Points, in no order, along strands that fork and pass close to each other.
(in the rows, 128 means zero)
Points whose rows are less than 105 apart are linked; no others are. Some points are linked to none.
<315>: [125 194  95 133 109 144 168 123 148 157 155 135  92 106 108 144 163 171
 133  75 179 128 127 154]
<818>: [156  82 170 158 140 147  81 169 149  87 138  91  96 118 109 118 106  91
 106 187  87 110 159 157]
<256>: [121 114 155 163 135 129 129 233 107 114 206  84 141 105 173  80  97 120
  86 183  70 113  98 126]
<261>: [127 160 117 131 108 157 169 132 132 157 161 120 174  84 111  90 130 160
 113 145 152 128  87 120]
<858>: [159 137 131  99 109 162 125  98 165 129 112 108  71 149  84 124 100 113
 120 158 162 119 159 142]
<761>: [143  86 145 129 123 100  84  75 144  88  84 117  71 189 103 143 184 134
 140 126 100 135 167 118]
<306>: [152 136 143 169 124 151 123 191 155 139 190  87  57  97 121 140 103 134
  80 155 121 124 113 123]
<435>: [ 97 170 101 117 134  87 165 112  95 154  83 168 155 145 176 142 124 139
 157  56 131 147  88  99]
<850>: [129 162 111 140 134 177 136 134 148 131 140 108 111 111 131 126 103 133
 115 149 167 106 107 158]
<360>: [135  85 157 147 150 144 109 155 126 167 131 120 172  94  97 141  80 114
 132 146  79 155 152 103]
<563>: [128 162 108 167 119 143 132 152 147 164 203 102 116  69 141 135 132 166
  85 126 141 109 100 120]
<799>: [ 97 120 108 148 151  87 119 105  78 125  86 135 151 131 184 171 145 102
 150  78 111 148 128 131]
<839>: [118 135 127 165 114 125 130 211 122 126 233  72 126  98 181  97 117 145
  62 170  94 111  90 125]
<725>: [109 136 122 173 118 118 131 175 142 172 189  96 150  57 134 155 122 158
  97 133  97 126 115  87]
<602>: [161 164 117 100 107 152 154  84 160 129 106 135  83 171  77 116 105 145
 142 115 192 126 146 145]
<288>: [154 127 151 108 134 187 128 116 150 181 137 132 159 111  91 115  63 127
 132 155 135 122 129 111]
<869>: [104 161 109 149 134 132 138  97 108 181 122 136 190  96 152 141 143 155
 139  98 124 139  91  97]
<200>: [145  86 127 133 150 100 107  92 109 109  94 165 174 131 129 122 145 118
 152 138 125 129 132 110]
<499>: [162  90 141 118 139 162 122 131 138 117 152 114 145 130 112  75 104 119
 121 196 133 111 116 133]
<312>: [126  75 169 148 138 137 114 198 143  87 175 122 160 102 117  85 137 122
 107 189  82 114 132 141]
<676>: [134 125 123  90 137  80 145 109 103 121  69 146  71 212 182 152 119 109
 163  54 118 153 112 104]
<270>: [123 111 127  88 129  60 121 121 103  78  53 179 134 182 122 135 127  97
 154 109 117 139 151 121]
<502>: [161 148  95 162 121 119 143 106 130 103 142 130  95 136 126 127 150 162
  99 122 186 126  96 130]
<189>: [136 184 129 118 118 186 155  95 152 156 124 170 151 121 121  89  86 161
 148 116 179  89 105 146]
<610>: [107 164  99 175 136 133 124 125 125 117 125 118 140  88 157 144 113 124
 102 139 155 107 111 153]
<893>: [162 118 125 138 121  90 109  80 136  74  66 129  68 189 112 139 147 136
 123 123 140 131 141 121]
<941>: [117 185 109 125 112 163 158 184 131 138 207  80 118  95 165  89 121 139
  93 158 140  98  85 158]
<198>: [109  94 132  82 114 132 144 130 123 132 125 143 152 129  66 133 153 124
 140 156 129 154 147 115]
<351>: [153  99 159 165 142 136 104 195 145 114 168  89  91  93 130 126  93 105
  95 180  95 113 137 133]
<262>: [119 207 103 129 104 172 166 157 142 150 225  97 136  90 164  75 130 175
 102 123 144  84  84 163]
<393>: [ 96 126 115 117 138 139 141 102  94 183 106 134 186 123 135 143 143 127
 151  99 113 167 108 101]
<123>: [110 187 138 116 116 200 145 111 148 194 124 171 174  93 113 115 101 160
 151 102 140 100 110 129]
<512>: [136 142 108 101 121  64 140 139 112  88  47 173 108 178 129 147 101 119
 135  91 141 149 122 109]
<384>: [154 166 100 127 123  83 151 123 122 103  77 171 104 164 135 137 111 151
 135  88 170 136 104 111]
<718>: [115 188  95 152 131 128 145  93 130 169 128 160 156 103 161 142 136 177
 140  72 151 109  93 111]
<418>: [101  90 141  88 132  79 107 107 117  79  70 157 114 186 117 142 172  94
 160 111 107 141 169 135]
<427>: [102 182 113 144 108 144 146 214 130 147 252  61 118 102 184  89 108 157
  70 147  97 107  84 133]
<353>: [146 111 135  95 130 147  99  82 150 133  80 115  90 161  99 155 106 105
 142 148 142 128 176 122]
<834>: [109  77 161  62 119  73 128  91  98  83  68 131  89 242 175 116 106  66
 168  72  80 143 154 131]
<481>: [145 165 120 109 106 155 168 152 155 162 168 116  95  99  76 124 141 148
 130 120 170 137 135 141]
<137>: [127 114 133  75 125 134 116  64 135 145  72 115  96 207 117 153 101 100
 158 110 135 143 183 118]
<167>: [108 145  97 166 146 101 114 110  99 124  89 135 169 101 165 163 125 114
 131 111 136 131 127 137]
<852>: [127 156 114 120 123 168 136 174 129 116 168  89 110 112 153  97 118 109
  96 177 146 105 101 165]
<534>: [111 170  97 102 112 121 164 121 120 152 119 138  98 133 109 153 164 142
 149  85 171 152 123 131]
<760>: [ 90  82 141 108 149  96 119 108  72 116  89 131 138 167 184 149 155  70
 177  77  86 155 138 144]
<124>: [147 186  91 173 126 133 149 110 140 112 139 151  97 129 152 122 120 172
 105  97 192  98  83 148]
<838>: [115  86 139 190 135 103  82 145 132  70 155 131 144 100 139 146 199 139
  87 145 109 116 140 141]
<65>: [138  79 146 150 150 104  87 122 118  89 114 152 181  98 134 122 156 106
 142 153 108 119 157 142]
<776>: [110 137 101 173 127 107 110 145 115  94 164 104 154  73 176 129 140 122
  81 166 133  92 109 148]
<90>: [148 190 120 133 107 182 179 138 145 163 191 125 143  84 118  73 136 179
 119 121 158 109  90 150]
<897>: [115 106 131 154 134 108 111 143 114 131 139 127 195  66 139 124 157 122
 126 161 103 122 130 114]
<301>: [132 115 113  97 118 114 143 107 126 135 114 137 112 146  95 139 168 130
 142 127 155 152 136 117]
<219>: [110 155 113  86 136  91 165 122  96 143  80 162 109 184 192 148 106 112
 168  42 123 146  98 105]
<831>: [113 110 137  66 133  78 133 100  82 114  60 176 143 195 151 138  96  79
 170  87 113 150 150 117]
<58>: [130 110 131 167 139 127  86 122 129  84  99 112 103 117 126 156 149 105
 109 158 129 121 145 154]
<478>: [141  62 148 112 133 123  95 102 154 107 112 117 108 169  77 130 171 130
 140 145 108 137 171 115]
<619>: [139 125 104 164 131  87 116 100 107 102 115 144  93 141 145 161 176 151
 106 109 154 137 104 113]
<201>: [133 102 160 133 125 147 145 202 124 122 193 103 159  95 120  69 114 133
  97 194  99 126  96 122]
<240>: [144  89 150 146 138 147  81 132 148  90 103 102 113 127  92 137 108  88
 122 174 106 123 174 161]
<811>: [148 165 128 167 117 165 146 183 159 163 229  94  74  89 140 118 108 175
  78 117 137 108 106 138]
<629>: [146 134 143  86 132 164 134  82 134 176 113 159 162 127  98 120  93 124
 149 150 153 127 134 109]
<7>: [111 102 124 191 131 106  93 155 117  63 153 114 166  82 159 127 166 120
  89 167 118 105 130 166]
<258>: [145 123 144 150 146 159 118 141 136 175 143 121 165  72 124 124  87 122
 122 153 113 125 117 105]
<802>: [104  79 144  98 152 125 109 109  89 158 101 130 155 140 149 157 138  79
 172 105  88 163 154 125]
<681>: [138 107 152 110 123 144 122 170 158 145 136 106  83 116  63 144 104 112
 126 161 120 139 164 115]
<313>: [122  65 170 137 156 117  78 132 141  86 118 151 181 118 100 122 161 106
 153 140  80 134 189 155]
<186>: [127 153 119  73 131 123 155  88 116 153  81 176 128 175 127 140 105 121
 167  87 164 140 133 108]
<743>: [120  62 152 117 154 136 101 131 109 163 120 120 167 127 112 153 129 101
 161 121  67 167 164 108]
<641>: [144 162 127  88 120 177 155  81 154 157 107 164 139 155  93 114  74 146
 150 120 184 112 134 135]
<823>: [102  79 158  41 122  87 128  75  83 115  78 150 126 229 159 130  97  62
 176  88 101 143 166 135]
<159>: [120  69 156 133 160 110  70 116 113 101 102 143 152 129 138 150 175  89
 173 100  66 151 195 164]
<14>: [121 116 141 161 134  86  81 109 116  56  71 141  96 137 131 166 179 101
 123 129 104 126 160 154]
<578>: [110 110 129 188 127 110 109 161 120 143 178 103 193  54 150 141 141 146
  96 151  84 127 125 106]
<59>: [105 105 155 127 143  76  82 114 127  50  69 165 111 168 124 144 200 103
 148 104  90 133 170 152]
<31>: [148  99 121 126 136 107 126 101 127  83  94 154 156 147 108  99 131 126
 136 162 154 120 125 125]
<468>: [148  78 149 102 117 134 108 140 160 132 136 104  82 143  55 135 145 130
 131 160 108 146 170 105]
<32>: [128 111 127 116 114 140 157 139 126 140 154 127 172 104  82 102 154 145
 121 166 144 145 113 112]
<264>: [141 158 121  81 116  97 160 102 119 132  77 139  45 214 145 153 131 130
 156  52 142 164 127 111]
<75>: [ 92 197 133 149 109 184 151 181 156 176 186  98 162  58 141  97  74 153
 110 132  96  87  96 131]
<166>: [113 138  90 152 132  84 125 103 104 143 138 136 115 117 162 168 183 156
 117  94 146 134 108 101]
<208>: [123 136 133  93 112 160 153 154 155 174 146 113 100 115  63 145 113 125
 130 143 146 147 153 123]
<645>: [143 176 102 135 134 113 155 103 133 133  96 173 129 134 142 124 112 163
 142  93 175 112  94 116]
<704>: [142 137 105 149 114 134 156 135 121 119 188 111 154  95 150  82 159 167
  95 167 158 115  74 129]
<896>: [139  95 123 171 132 159 121 135 147 119 144  92 111 127  94 150 128 150
 106 145 131 148 122 124]
<337>: [134 128 125  70 110 117 136  71 127 139  72 117  47 221 125 149 129 118
 157  77 136 155 157 116]
<374>: [ 97 189 138 131 121 187 140 152 157 199 151 132 176  58 121 115  87 146
 132 119 110  96 113 122]
<79>: [161  96 130 102 125 141 134 105 135  97 121 134 139 155  93  80 109 119
 124 185 163 116 129 139]

Follow the links from the first point to the second, and from the first to the third. Name the last point that the two ways share.
<869>, <823>, <59> -> <270>
<681>, <312>, <776> -> <941>
<823>, <393>, <200> -> <270>
<468>, <799>, <7> -> <610>
<610>, <374>, <676> -> <641>
<219>, <743>, <123> -> <641>
<418>, <166>, <393> -> <645>
<839>, <288>, <315> -> <941>
<7>, <629>, <704> -> <610>
<897>, <393>, <619> -> <645>

A fork is a point with three links, a tip a point with one. Leave the first point through the second and follow the links. Name the first fork or tip that comes.
<258>, <360> -> <610>
<59>, <14> -> <65>
<641>, <602> -> <435>
<893>, <761> -> <261>
<351>, <818> -> <270>
<315>, <481> -> <893>
<167>, <799> -> <641>

A fork is a point with three links. Follow the links from the first point to the second and name the forks in between, in order.
<261>, <7> -> <941> > <610>
<256>, <534> -> <941> > <261>
<676>, <850> -> <641> > <610>
<14>, <502> -> <270> > <645>
<478>, <802> -> <261> > <941> > <610>
